Points, in no order, along strands that fork, close into loops and pass close to each other.
(in the rows, 128 means zero)
Two points are linked if the straight distance between their rows is under 155. Some points are linked to none.
(887): [ 84 122 147  41 177  87 132 152 123 158  98  96 138 114 192 142 162 129
  88 165 108 182 159 151 159 129 128  79 225 177  96 132 141 114 158 117
 100  84 113 167 165 191 189  92  78 128 117 106 106  99 148  96 144 102
 147 109 125 121 166 174 126 123 146 112 145 112  58 110]
(144): [ 96 139 128  84 148 144 118 110 106 132 147  98 150 116 123 158  99 111
  87 134 151 163 125 112 158 145 166 117  93 120 137 124 151 100 115 121
 104 166 135 133  94 108 136 115 126 102 112  89 157 102 151  97  96 116
 121 115 142 145 199 191 129 137 201 123 166  92  93 147]
(315): [ 80 137 133  84 120 118 155 115 134 200 119 105 141 105 150 146 109 111
  83 136 145 147 132 103 131 189 109 125 114 160 153 132 159 140 129 114
 135 135 109 140 141 111 139 133 131 165  99 171 114 104 153 111 106 105
 108 119 138  83 137 168 127 128 169 102 145  99 103  91]
(853): [129 158 100 177 108 115 140 133 167 153 133 128 133  99 137  88 132 141
 149 132 170 102 106  97  95 154 101 133  90 125 184 153 126 156 134 111
 191 141 115 138 155  84 117 105 137 167 125 206 119 154 165 130  92 138
 105 152 142  97  87  89 146 144 121 152 125 168 136 117]
(834): [ 93 141 128  85 143 141 125  97 109 132 129  83 175 116 135 146 105 140
  91 139 155 178 132 114 163 128 175 104 101 142 144 151 142 113 107 142
  96 156 124 156 106 136 149 104 101  91 119  93 150  88 182 107  74  84
 125 106 127 141 188 179 157 158 199 113 173  91 102 136]
(653): [ 78 120 160  87 110 132 151 107 123 183 128 108 154 136 134 150 105 116
 105 123 126 156 144 120 124 185 124 128  90 167 130 149 152 147 114 138
 117 151 112 122 140 120 126 156 124 139 112 159 118  88 145 133 100 104
 108 106 117 108 136 166 129 129 163  92 144  88 132 101]
(227): [139 136 107 168 115 138 125  99 146  93 148 135 135 140 105 125 120 148
 146 122 149 106 120 119 104 133 138 147  58 113 156 132 110 124 112 142
 139 155 147 107 121  91  95 150 138 118 130 139 149 158 133 152 126 142
 108 150 138 146 110 106 124 142 135 142 134 145 161 149]
(209): [167 109 145 141 150 126 128 169 107  97 104 174 101 143 114 106 136  98
 168 113  97  90 131 133 113 114 112 149 163 119  95 118 115 137 137 115
 132  96 141  93 130 125 137 170 129 140 125 141 126 159  72 155 201 151
 137 130 106 110  94  83 103  86  50 130  76 143 125 106]
(497): [145  86 174 109 144 123 130 157  89 117  94 166  93 169 111 129 120  77
 155  99  70 121 157 141 121 131 110 142 162 138  71 119 129 147 138 122
 128  99 132  90 131 135 126 187 133 139 114 139 118 127  66 154 211 152
 152 114 107 112 103 117  86  68  54 111  72 117 135  90]
(163): [ 87 134 139 128  97 114 105  89 177 135 198 149 155 127 121 113 148 191
 158 128 136  90 129 147  42 167 109 136  42 177 147 136 101 164 141 175
 140 210 147 136 149 141  98 122 124 102 176 158 120 147 172 158 113 111
  90 162 113 114  51  98 140 159 166 108 180 123 185 151]
(320): [122 112 152 110 139 121 148 133 118 162 113 150 112 138 124 131 111  84
 125 118 112 118 137 114 115 165 105 142 139 136 121 127 147 148 131 117
 143 114 130 108 143 111 127 174 138 165 106 170 108 128  97 131 162 134
 109 125 126  96 110 134 101  97 104 108  97 125 117  82]
(219): [105 160 102 166 117 110 143 144 164 175 151  89 149  68 151 106 160 169
 108 153 167 118 101  93 109 158 107 115 109 153 180 140 127 143 147 109
 174 150 116 172 144 114 137  55 137 154 146 170 102 124 202 100  83 118
 121 141 146  91  88 115 167 164 163 150 174 153 109 123]
(506): [122 134 128  69 163 142 106 110  94 108  91  98 146 116 142 146 106 116
  83 145 143 208 142 127 207 103 188 102 173 131 131 141 153  79 113 110
  85  92 115 150 112 144 166 101  81  83  91  65 169  91 142  92  98  91
 169  91 133 151 228 201 144 131 180 137 120 103  75 117]
(288): [ 81 136 150  96  88 146 149  91 123 168 113  87 177 125 128 153  91 128
 101 118 135 177 146 118 147 160 141 125  85 160 142 172 158 138  93 150
 102 148  96 131 123 121 123 151 112 117 104 146 144  75 159 145  69  89
 132  92 121 122 162 173 141 140 171  96 136  75 145 110]
(629): [122 101 158  83 162 120 120 146 103 134 138 147  94 149 132 146 107  71
 111 118  97 120 146 123 134 147 130 129 148 120  75  90 134 122 142 119
 104 131 146  96 123 132 141 160 145 123 130  94 114 121  87 115 176 152
 112 120 132 135 156 176  96  82 131 129 126 113 110 132]
(982): [207 163  81 187 127 158 144 139 147  92  86 129 114  81 116 124 103  73
 108 125 176 110  90  65 144 112 118 137 131  58 158 120 156 109 110  82
 151  88 113 119 113  62 134 126 142 172  70 144 171 147 112 131 130 169
 149 145 152 120 164 105 154 116 108 200  75 146  96  96]
(377): [142 145 115 163  58 164 139  86 113 105  81  95 145 127  95 169  95 139
 135  98 148 182 140 128 159  95 136 144  72  89 169 192 137 123  69 158
 116 116  83 136  72 112  83 158 136 119  92 120 181  97 129 162  76 127
 162  99 148 171 177 122 145 144 110 104  59 109 182 129]
(989): [149 126 100 160 149 147 134 133 116  60 124 101 142 114 114 120 134 193
 151 152 144 147 107 129 174  79 186 112 144 123 134 148 100 100 101 144
 111 104 132 145 120 163 154  88 108  75 153  72 140 131 166 108  91 108
 147 127 117 180 156 107 175 156 138 140 150 148 125 144]
(128): [151 140 108 178  91 157 150 108 114  83  79 103 144 109 104 145 105 157
 148 117 156 167 119 118 168  83 152 141 104 100 161 184 124 105  81 146
 128  85  88 131  92 123 121 130 127 119 112 108 168 126 140 145  89 120
 166 111 134 167 162 107 155 141  98 126  78 125 159 119]
(293): [177 131  97 163 156 117  91 166 159  96 169 170  91 131 141  83 152 102
 139 150 117  35 102 116  95 118 105 144 170  95  89  56 116 127 174 113
 148 136 172 109 150  97 125 123 123 102 155 117 107 180  81 146 180 178
  76 175 150 104 117 120  97 110 114 205 149 161 102 160]
(73): [141 138 117 103 130 160 107 108  88  89 106 103 130 120 118 160  95 111
  94 135 149 196 128 129 204  90 199 124 144 108 141 132 150  71  95 117
  84 107 125 148  79 124 145 117 104  86  94  45 175  81 134  99  93 111
 157  89 146 168 222 179 140 131 168 128 120  98 105 130]
(122): [182 172  71 196  76 168 142  92 136  73  90  97 126  94 115 162  89 112
 109 116 189 156 106  85 155  93 141 141  64  52 189 152 143 101  78 120
 139 110 101 131  77  69 102 129 141 144  58 121 204 111 139 126  83 160
 148 127 182 168 183 116 153 149 126 142  73 120 150 124]
(194): [ 63 126 163  80  65 107 156  83 144 236 110 128 141 141 144 143  96  82
  94 118 119 152 160 130 113 210  82 130 101 168 143 147 186 176 110 101
 146 143  92 120 172 113 105 183 125 191  79 232 126  67 139 141 101 108
 115 113 130  77 104 158 116 118 148  83 105  83 149  58]
(202): [114 109 156 124 115 140 132 103 115 139 128 141 135 171  90 144 108 121
 148  98 112 130 143 132 108 150 123 142  80 140 123 145 131 144 113 146
 124 146 126  97 123 113  98 175 137 134 121 152 122 122 107 162 133 127
 116 122 111 131 109 119 110 124 121 101 109 121 169 125]
(999): [170 122 120 158 158 127 132 169 129  92 120 155 104 116 128 103 146 121
 158 140 125  81 111 118 117 116 120 144 167 113 112 110 111 127 139 118
 140 103 147 102 139 111 142 138 133 130 141 133 116 163  94 132 165 149
 121 141 124 110 109  95 117 106  82 157 110 160 109 123]
(200): [151 110 117 131 117 143  93  94 113  51 174 135 101 181 111 146 126 183
 141 107 117 119 167 198 129  90 190 128  73 115 113  75  82 108 113 172
  78 171 183 134 105 145  95 150 139  59 156  36 136 125 119 137 130 140
 127 140 104 193 129 126 115 143 162 114 186 118 186 190]
(601): [158 121 109 147  99 160  97  85 119  49 171 127 102 174 103 162 120 155
 129 110 134 131 143 170 140  98 177 149  63  99 131  79 104 105 108 159
  77 173 183 126  84 100  85 166 141  87 123  49 157 118 114 139 132 159
 122 134 138 187 147 130 112 136 149 112 151 112 181 172]
(570): [ 83 152 103 108 118 103 156 121 147 231 132 103 134  80 156 123 120 116
  65 144 158 130 129  90 118 193  83 122 127 142 189 112 159 148 145  83
 170 144 102 158 145 100 132  93 143 200 105 196 110 113 176 103 118 108
 114 140 156  62 118 140 128 143 175 127 145 119  88  84]
(618): [ 93  89 171  79 138 110 134 125 118 155 157 133 145 156 137 128 141 150
 135 116  96 136 153 162 103 153 134 109 116 179  83 127 106 151 140 166
 102 153 139 125 149 180 145 130 122  99 168 110  81  97 139 132 134 109
 103 113  82 131  98 140 133 135 151  80 176 108 142 141]
(864): [ 54 136 166  88  38 128 154  80 146 223 117 109 169 137 149 152 101 117
  96 114 132 165 150 133 107 198  98 125  87 177 140 175 172 177 101 138
 123 166  83 118 155 127 104 168 109 165 104 209 141  51 157 157  61  83
 134  97 112  95 117 166 140 133 159  79 121  67 171  81]
(108): [177 133 105 123 124 178  97 124  92  53 121 121  91 121 120 171 107 101
 108 138 153 158 112 141 204  73 198 132 154  82 127  99 137  62 107 106
  69 100 137 147  64 121 152 115 119  94 101  23 180  90 106  95 118 139
 151  96 148 187 206 156 145 127 152 143 117 104 110 140]
(531): [160 143 116 161 107 127  92  91 153  95 143 180 134 197  87  99 127 126
 168 100 122  83 130 153  67 114 110 160  59 117 153 121  99 138 122 135
 143 166 165 100 128 101  71 175 124 117 120 154 147 187 103 195 164 149
 109 157 123 138  67  81  90 116 110 141 110 159 196 161]
(1011): [ 77 104 167  39 154  74 150 159 117 175 110 113 130 130 188 140 157 110
 100 157  84 163 174 166 135 145 113  93 213 192  73 123 135 136 152 123
 110  99 113 146 171 193 165 126 106 141 128 125  79  95 139 100 167 119
 133 106 123 109 123 168 104 107 121  93 149 101  84  96]
(295): [140 146 116 114 147 136 149 139 135 158 105 125 102  97 135 141  91  61
  82 131 149 123 118  79 141 163 103 135 165 103 146 106 171 121 142  90
 146 107 126 119 130  85 143 136 140 179  89 151 142 144 108 104 147 131
 130 135 150  89 170 163 116  99 138 146 102 120  71  86]
(63): [144 117 165 134  78 147 105  89 106 145  89 159 141 217  58 156 116  92
 150  70  99 166 150 156 112 124  91 143  77 130 115 175 151 164 102 134
 123 157  97 101 110 125  53 190 144 143 101 187 150 115  81 199 126 129
 159 117 111 129 110 101  97 113  84  90  43 126 213 128]
(889): [ 87 132 129  61 197  95 114 158 127 168 124 100 137 106 189 133 172 131
  79 161 117 158 133 132 148 120 108  86 222 142 115 110 146 104 177 108
 111  99 121 182 145 171 190  53  94 138 127  98 110 120 144  66 133  98
 147 124 137 131 160 177 133 134 165 138 169 132  37 140]
(799): [117 112 128 116 169  99 103 157 146 146 184 156 101 129 151 109 152 106
 110 140 113  74 123 121  99 153 104 132 157 113  92  73 119 137 174 125
 140 152 164 124 141 128 139 110 142 126 173 117  90 158  98 106 177 144
  70 158 147 114 124 155  96 118 144 148 170 143  89 157]
(504): [137 130 129 143 143 112 148 156 131 146 115 156 117 116 132  99 137 118
 154 130 129  96 119 118 105 137 104 144 151 134 140 137 132 150 138 115
 166 102 130 120 148 111 135 147 135 169 125 184 109 158 109 129 150 134
 115 137 123  91  83  90 119 113  74 127 102 161 115  91]
(568): [167 115 116 141 163 147 128 166 108  58 122 134 100 116 127 126 144 142
 148 145 121 114 112 127 166  82 169 128 183 105 100 110 106  92 119 120
 109  86 137 120 118 156 167 114 124  95 149  71 135 136 107 108 152 140
 154 128 110 149 153 116 139 114 107 157 130 145 100 146]
(404): [ 89 155 134 144  82 121 154 117 155 192 120 117 160  93 150 106 133 169
 154 138 163 119 107 130  96 141 101 120 106 158 170 185 118 153 129 138
 165 129  82 144 155 141 125 104 128 174 149 205 124 127 183 136  67 101
 126 125 114  96  71  89 171 157 108 109 124 139 170 101]
(667): [161  96 138 132 159 106 105 156 130  75 158 177  97 154 133  83 168 158
 172 117  90  62 151 162 102 107 142 125 153 132  74  73  72 129 151 147
 124 123 175 102 153 167 137 133 141  77 181  88  95 175  84 148 170 142
 121 149  95 141  82  91  93 120  97 144 161 157 149 182]
(317): [141 113 121 144 126 150 129 120  96  73 112 108 139 132 101 139 119 176
 153 121 122 170 133 151 180  80 188 123 137 129 127 153 102 102  89 160
  95 106 126 137 106 168 138 125 116  82 142  63 144 114 145 133 108 109
 153 110  99 181 161 113 156 145 120 115 128 125 145 138]
(927): [147 121 107 158 160 101  83 183 170 122 194 154  98 115 161  90 180 129
 118 159 108  52 105 123  92 127 100 130 189 108  88  63 117 131 195 113
 160 143 168 144 152 111 143  76 134 102 186 112  84 176  99 110 160 160
  86 177 155 109 119 139 103 130 149 196 186 163  87 179]
(924): [141 152 102 177 115 144 156 122 138 100 104 106 147  98 120 124 114 162
 151 133 169 133 102  96 142 116 143 135  97 114 162 169 121 120 103 135
 149 107 105 126 122 107 132 108 129 132 125 143 143 145 158 125  84 121
 146 131 133 146 138 107 162 145 115 141 117 146 141 124]
(42): [ 93 119 156 101 104 122 148  96 131 200 114 143 129 155 117 134  95  76
 115 105 111 135 146 112 108 189  94 143  98 144 137 148 170 170 115 114
 152 139 113 116 152 102 106 187 135 181  82 209 121 101 113 142 126 123
 103 125 129  93 105 137 104 108 130  94  93 111 144  81]
(804): [197 158  93 190 139 155 156 160 140  73  87 119 111  73 125 118 126 112
 126 145 173 117  87  73 152 101 126 133 162  85 144 136 145 107 120  85
 158  65 108 128 119  87 148 101 130 153  97 131 154 153 119 114 119 151
 176 136 139 113 156 104 161 112  96 198  88 152  84  98]
(119): [ 72 134 122 107 139  92 137 143 140 225 157 116 141  85 160 123 153 123
  76 152 127 120 125 110  98 179  82 115 141 157 157 105 142 142 155 104
 157 155 119 160 146 126 135  88 142 174 139 165  83 118 167  91 141 108
  91 143 151  69  88 141 128 143 164 123 173 127  88  99]
(594): [180 123 152 147  68 167  89  83 112 108  98 148 114 213  59 182 114  89
 134  75 100 167 154 162 136 102 107 154  53 114 131 133 146 152 102 144
 105 159 129 104  82 107  46 194 148 130  85 130 162  98  75 194 141 164
 148 111 136 149 128 104 102 110  89  90  45 128 204 152]
(640): [115 129 120  84 180 106 123 179 145 158 137 137  95 111 169 136 130  75
  88 150 106  99 128 107 133 135  85 124 226  96  92  75 158 120 192 104
 128 111 134 131 128 126 165  85 133 158 135 110 119 156  93  73 173 135
 128 129 155 118 168 184 108 101 136 158 138 123  44 131]
(707): [ 93  91 168  70 153  83 154 156 116 174 128 138 118 135 164 123 146 119
 132 143  79 130 161 156 110 147 103 116 190 178  78 122 125 149 152 129
 129 104 121 129 160 175 145 142 126 151 141 145  69 117 117 113 176 124
 123 110 114  99  82 135 101 107  93  89 138 116 108  90]
(373): [120 137 117 158 109 155 144 108 129  99  88  80 178 101 115 114 107 198
 154 120 141 191 115 137 186  81 169 108 149 139 150 208 103 116  85 167
 116  78  82 161 115 185 145 106  86 101 143 105 158 128 180 150  63  82
 179 102 108 173 168  99 188 158 103 117 100 118 152 106]
(1040): [178 159  99 201 138 142 160 165 145  67  93 103 121  79 129  97 145 160
 153 155 170 122  82  85 153  91 137 124 162 113 149 160 127 116 127 101
 168  63 112 137 137 115 155  80 119 134 121 135 131 161 149 107  93 135
 179 131 133 122 136  96 171 128  91 183 106 171  96 115]
(143): [154 109 124 165 109 150 123 117  92  57 110 120 129 142  92 127 128 194
 185 109 106 159 137 183 169  60 180 122 133 133 122 152  84 105  97 169
  99 107 137 133 114 184 115 121 122  77 162  70 140 144 135 154 118 114
 171 121  81 193 135  76 153 147  94 114 118 135 173 150]
(929): [183 113 117 182 110 156 124 142  95  41  91 137 108 131  98 127 141 166
 185 120 118 138 120 170 168  52 166 142 140 113 120 139  90  96 102 142
 108  89 136 118 106 154 126 127 134  95 143  73 160 155 108 156 150 144
 184 121  97 173 128  65 143 126  63 136  83 140 161 143]
(1026): [100 113 142 101 165  75 160 178 125 178 126 141 112 106 161  99 158 120
 137 158  82 106 145 144  98 137  88 124 218 154 101 110 131 139 157 108
 155  91 118 138 160 158 144 135 135 175 142 167  77 139 115  99 194 131
 124 128 137  71  64 110  95 110  65 111 127 136  88  78]
(685): [111 123 120 126 163  85  97 159 151 183 178 163  83 129 151  93 148  75
 102 141 100  57 126 117  83 159  73 138 184 103  93  64 149 149 188 113
 166 160 162 131 152 113 126 106 139 158 164 142  85 162  94 104 203 153
  52 161 164  86 110 157  80 112 126 152 155 143  81 133]
(116): [163 134 129 159  86 155 133 105 111 119  82 142 133 145  92 152 105  98
 135  98 133 143 134 114 128 110 122 149  77  93 152 165 139 132  91 131
 136 113 105 106 100  97 102 176 146 155  83 153 169 127 100 168 126 143
 143 122 136 141 131 102 123 119  95 121  47 133 165 120]
(169): [141 124 145 143  88 156 109  78 119 122 130 133 127 189  69 167 102  99
 131  88 109 145 148 135 114 131 125 152  41 115 139 133 147 140  98 141
 110 168 137 100  96  89  61 200 143 135  94 138 157 101  97 176 141 151
 121 127 136 146 128 122  96 118 129 103  84 118 188 150]
(159): [ 83 102 174  92 108 130 136 103 122 170 147 126 154 163 117 147 113 132
 135 108 107 145 147 146 103 171 119 126  86 176 105 147 131 159 123 155
 112 171 123 110 137 140 110 157 125 124 140 149 104  94 137 149 116 105
 110 106  94 120 104 143 129 132 149  83 152  94 165 118]
(690): [106 146 123  78 156 131 139 115 115 144 100  89 160 100 154 145 119 136
  87 149 151 184 127 109 182 136 154 107 154 155 145 149 151 105 125 119
 109 100 109 154 128 140 171  94  90 115 100 110 138 104 159 100  91  82
 150 102 129 119 191 184 153 135 173 124 142 107  81 111]
(856): [138  93 182  88 155 117 117 144  99 143 120 160  79 175 120 137 102  32
 118 106  71 116 165 124 128 158 102 134 160 127  52  87 143 142 143 116
 115 127 145  87 133 121 120 192 139 139 115 117 113 113  64 136 214 164
 119 115 138 128 131 165  76  49  91 125  91 105 126 100]
(996): [156 135 101 165 142 115 105 140 161 104 171 160 109 130 129  88 149 127
 143 140 136  64 104 118  91 141 116 143 117 117 130  87 105 136 149 123
 164 153 173 113 149  87 112 132 127 106 152 137 109 179 113 144 154 158
  80 173 147 105  94 114 107 124 134 177 153 166 124 154]
(47): [169 165  90 179  50 170 136  77 133  99  86  97 132 122 106 171  88 116
 128 101 163 165 129 106 146  92 125 146  40  51 189 177 141 127  69 148
 133 134  93 133  68  83  71 158 146 139  57 138 207  97 131 153  78 155
 144 120 178 172 182 117 143 148 122 111  41 115 183 133]
(279): [ 93 130 119  70 191  97 112 179 143 164 141 119 117 111 184 133 159 102
  79 153 100 125 132 124 138 116  85 102 235 112 103  86 159 112 200 102
 120 104 127 165 130 146 184  48 112 151 135  99 117 147 114  54 153 114
 146 122 151 143 165 193 118 115 164 158 164 128  25 151]
(696): [ 59 147 138 113  61 122 148  96 151 215 136 112 167 102 156 132 118 161
 114 132 150 129 121 122  88 169 106 119  82 165 173 175 140 164 117 149
 147 160  80 139 144 139 119 120 121 175 137 205 132  90 188 140  68  88
 114 116 116  87  84 122 173 153 149  88 144 102 164  99]
(832): [163 129 112 116 147 161 102 134 105  76 143 131  95 125 123 167 103  88
 110 134 143 124 110 133 177  95 171 137 141  78 114  77 136  77 122 102
  79 121 142 116  79 114 143 129 138 108 115  45 162 111  94 103 142 161
 132 116 146 168 190 159 129 118 153 158 127 114 103 151]
(866): [157 132 118 156 130 111 102 120 151  99 158 184 121 171 108  83 142 127
 170 114 119  63 123 144  72 131 112 154  97 128 137  99  92 146 139 134
 156 155 176  95 148 105  95 161 123 106 139 142 119 186  97 175 171 148
  90 163 126 119  67  90  89 115 109 151 135 165 163 155]
(1015): [137 137 110 125 176 136 136 147 119  98 125 104 138 105 136 129 143 160
 118 156 149 145 100 105 172 105 164 110 170 122 133 135 123 102 126 120
 120 100 126 150 121 151 175  76 108  99 136  84 130 124 149  89 103 106
 152 125 129 145 173 147 161 140 154 148 158 144  83 136]
(269): [145 145 133 131  87 165 131  81 131 152 116 124 119 142  83 161  74  36
  79  88 131 150 130  86 135 154 128 151  49  82 159 123 175 123  87 111
 129 160 135 111 101  65  83 200 147 167  49 155 186  85 106 154 133 169
 107 136 165 129 168 146  90 106 157 118  68 106 138 126]
(197): [193 166  68 202 105 159 136 116 145  69 104 113 121  92 114 135 101 103
 115 129 184 125  90  79 145  97 135 138  87  59 173 132 137 102  95  98
 149 108 116 118 102  57 113 122 140 147  79 128 180 142 135 130 104 171
 142 144 166 155 160 108 156 138 122 182  89 143 130 124]
(12): [ 69 118 143  73 152  93 125 140 129 206 163 123 142 108 166 134 154 122
  83 147 118 132 133 130 100 172  99 110 136 163 119 107 132 142 157 125
 129 160 132 156 141 150 153 101 132 148 147 131  81 110 151  94 138 114
  81 134 138  94 107 163 124 136 176 103 186 112  88 120]
(673): [118 166 116 162  87 124 147 117 157 177 103 132 148 113 141  91 123 141
 170 119 177 111 114 113  91 140  93 129  92 110 183 189 127 160 119 119
 187 129  82 138 153 108 117 123 136 191 109 235 142 148 161 137  75 128
 124 144 125 104  89  79 151 146  97 124  87 154 171  98]
(397): [139  97 148 129 161  87 122 175 139 119 157 166 111 126 148  69 186 164
 180 132  91  76 138 162  91 122 117 126 178 156  84  95  84 140 167 140
 142 117 162 126 164 173 149 116 132 103 188 124  68 166 105 127 166 131
 111 144 109 112  55  78 103 131  84 118 158 166 133 161]
(195): [117 159  93 180 111 122 131 123 176 122 161 101 144  88 136 105 142 173
 131 142 174 107  99  94  98 161 121 129  66 138 176 147 119 148 139 125
 176 171 129 151 145  92 117  83 135 126 145 173 126 150 193 120  80 138
 109 156 146 115 100 110 161 162 162 155 167 149 137 138]
(74): [ 91 108 145  81 163 104 122 141 125 160 156 117 154 124 161 127 163 160
 106 144 118 140 132 144 114 141 134  99 142 162 105 121 107 134 150 150
 107 148 138 158 146 178 172  91 115 104 168  99  87 105 157  98 122 108
  96 134 109 127 112 151 146 146 169 100 195 124  95 153]
(921): [121 113 131  97 175 117 118 156 122 127 159 141 108 131 145 138 133 105
 111 137 119 104 123 118 132 137 128 125 156 112  92  89 123 121 154 119
 117 134 148 116 122 137 153 115 142 115 153  95 108 140 102  99 155 140
 104 136 136 133 154 167 113 113 152 140 161 135  85 153]
(754): [136 119 128 130 161 128 137 150 124 117 135 135 119 118 128 127 136 127
 137 136 131 107 114 113 133 137 136 134 145 124 119 116 116 121 135 126
 131 117 139 111 127 126 147 127 138 125 143 119 108 143 116 113 141 131
 114 135 125 121 132 132 126 120 122 138 141 143 105 131]
(62): [152 122 109 120 181 138 113 158 115  71 149 127 112 122 140 128 150 147
 123 157 131 119 109 124 169  84 170 106 186  99 107 105 111  91 135 116
 105 104 139 140 123 163 177  79 120  82 157  61 131 127 124  81 122 130
 142 136 121 164 174 141 150 132 156 163 160 150  80 169]
(19): [145 106 128 137 131 130 114 114 110  69 154 141 120 162 109 127 135 179
 165 112 110 114 152 176 130  98 173 126  99 132 107  99  84 112 118 165
  95 144 163 113 120 157 113 138 142  72 165  67 122 139 121 143 139 131
 131 138  93 173 117 109 120 144 134 122 167 136 171 177]
(254): [164 130 103 161 111 149 104  91 134  63 161 140 114 159 102 141 122 135
 136 122 141 105 125 147 119 106 154 156  63  95 143  87 103 108 111 141
 107 157 175 107 101  88  86 170 142 104 121  85 157 144 113 158 148 164
 113 147 143 165 125 116 110 130 136 142 135 134 167 164]
(896): [120 143 117 161 140 102 145 165 157 162 144 109 140  78 149  97 175 166
 133 158 143 113  98 114 108 140 107 119 150 154 154 129 120 137 153 110
 168 124 128 158 157 129 143  74 135 144 160 155  83 141 169  99 105 120
 117 143 141  88  76 101 150 154 126 152 164 169 103 127]
(438): [149  90 137 118 160 115 108 141 109  75 156 158  96 163 129 112 151 162
 152 111  86  90 163 170 131  96 172 112 141 129  66  83  78 114 136 151
  98 123 164 112 143 187 143 130 143  69 183  57 104 141  96 132 158 138
 128 139  86 166 116 113 109 123 122 128 169 145 143 189]
(869): [128  91 172 120 130 119 110 124 104 121 129 173 125 195  91 113 135 139
 185  88  87 115 150 171 101 127 118 128 118 164  90 133 103 149 147 150
 115 133 138  91 134 160  99 156 140 116 151 144  98 153  90 175 163 122
 144 122  72 128  77  86  99 119  79  92 114 128 188 135]
(136): [165 145  99 197 144 143 146 157 143  50 115  98 132  96 123  92 156 191
 166 164 154 135  83 111 164  78 163 117 163 124 137 159 104 111 123 121
 149  82 130 144 140 148 154  71 111  92 149 100 124 158 176 101  83 125
 167 132 127 153 132  93 179 153 115 174 137 172 114 141]
(182): [144 144 115 170  90 142 104  77 146  94 133 143 147 173  94 122 118 161
 172 109 141 114 134 154  81 108 116 154  41 114 157 156 101 129 109 155
 130 171 137 115 115 105  63 160 141 115 128 155 161 175 133 185 120 135
 130 150 127 162  93  85 117 143 113 123 106 146 213 163]
(759): [ 89 122 140 121 139  77 158 166 128 205 140 141 141  93 155  87 165 149
 140 160 100 108 122 150  82 135  86 117 181 173 134 128 124 144 152 107
 165 106 109 143 167 160 137 115 138 164 160 180  74 134 150 110 153 115
 113 135 131  65  26  82 124 142  82 116 140 149 115  89]
(399): [108  78 180  95 130 114 127 128 108 144 139 152 136 180 110 121 138 148
 171  97  80 135 156 181 106 138 127 117 132 186  72 136 102 159 148 165
 107 137 134 106 152 185 119 140 128 107 165 135  78 121 112 162 145 111
 136 111  62 131  78 105 117 126 103  75 143 107 176 130]
(382): [170 107 129 157 139 150 138 163 100  59  94 140 105 117 112 125 140 145
 168 128 111 124 120 139 160  77 161 140 166 115 105 132 100 102 111 127
 114  78 129 111 117 149 153 135 130 107 138  86 147 145  97 140 167 145
 174 121  97 144 131  85 132 109  71 143  92 138 123 126]
(538): [134 104 173 132  98 136  88  98 102 122 110 173 136 223  58 139 124 127
 177  75  97 149 151 180  99 118 100 129  92 157  96 155 121 153 127 146
 105 162 119  97 120 148  54 166 144 123 136 164 119 143  85 208 144 121
 160 127  80 132  89  82  96 123  75  86  88 120 226 147]
(44): [ 61 145 150 114  41 144 144  76 152 196 133 100 175 121 144 145 101 147
 118 111 147 146 132 116  95 177 112 121  59 149 160 196 152 169  97 168
 123 189  76 131 130 135 100 151 112 154 123 201 156  80 177 159  50  83
 126 108 108 113 123 142 165 153 155  88 132  78 181 109]
(844): [ 85 148 133  85 107 146 134  78 122 153 104  71 193 108 141 147  92 135
  82 130 153 200 144 117 173 141 162 105  97 163 156 174 157 125  92 146
  92 144 102 151 119 124 144 124  89 101 101 123 156  70 184 127  53  73
 138  87 129 125 196 190 157 151 194 107 151  71 121 116]
(839): [ 99 125 123  92 168  82 117 173 145 194 148 148  83 122 164 124 131  58
  81 152  90  82 139 113 110 152  64 125 226  97  85  65 164 140 200 107
 144 131 141 134 144 119 141  99 139 181 141 133 105 164  90  73 200 145
  92 137 168  96 138 186  87 100 120 151 141 117  52 115]
(885): [135 143 116 100 143 159 111 122 109 110 145 114 116 115 120 166  87  76
  86 133 155 145 108 115 170 123 163 129 121  88 135  90 156  81 125  95
  99 141 140 116  78  92 133 124 137 116  99  68 172 113 112  97 123 146
 132 116 159 158 204 184 122 120 181 145 130  99  88 146]
(913): [121 120 137 148 152  89 138 184 146 156 151 137 134  92 151  76 192 169
 161 153 108  99 110 146  89 124 104 121 180 159 120 117 107 138 164 122
 156 117 140 149 168 157 149  92 131 131 182 147  64 151 143 107 139 125
 114 142 130  88  45  82 127 151  97 132 160 167 117 135]
(971): [131 151 107 149 148 135 156 138 139 120 111  89 148  89 138 121 139 170
 124 149 169 141  96  95 157 123 145 121 141 137 158 156 128 118 125 123
 144  99 113 153 132 136 162  78 115 127 134 129 122 132 170 100  83 102
 147 125 130 124 144 128 170 149 140 145 151 147 100 119]

How many points has the smallest loop of links through each point below? Write - if it is on no loop.
(169) => 9
(804) => 13
(62) => 8
(438) => 26
(504) => 28
(618) => 8
(629) => 7
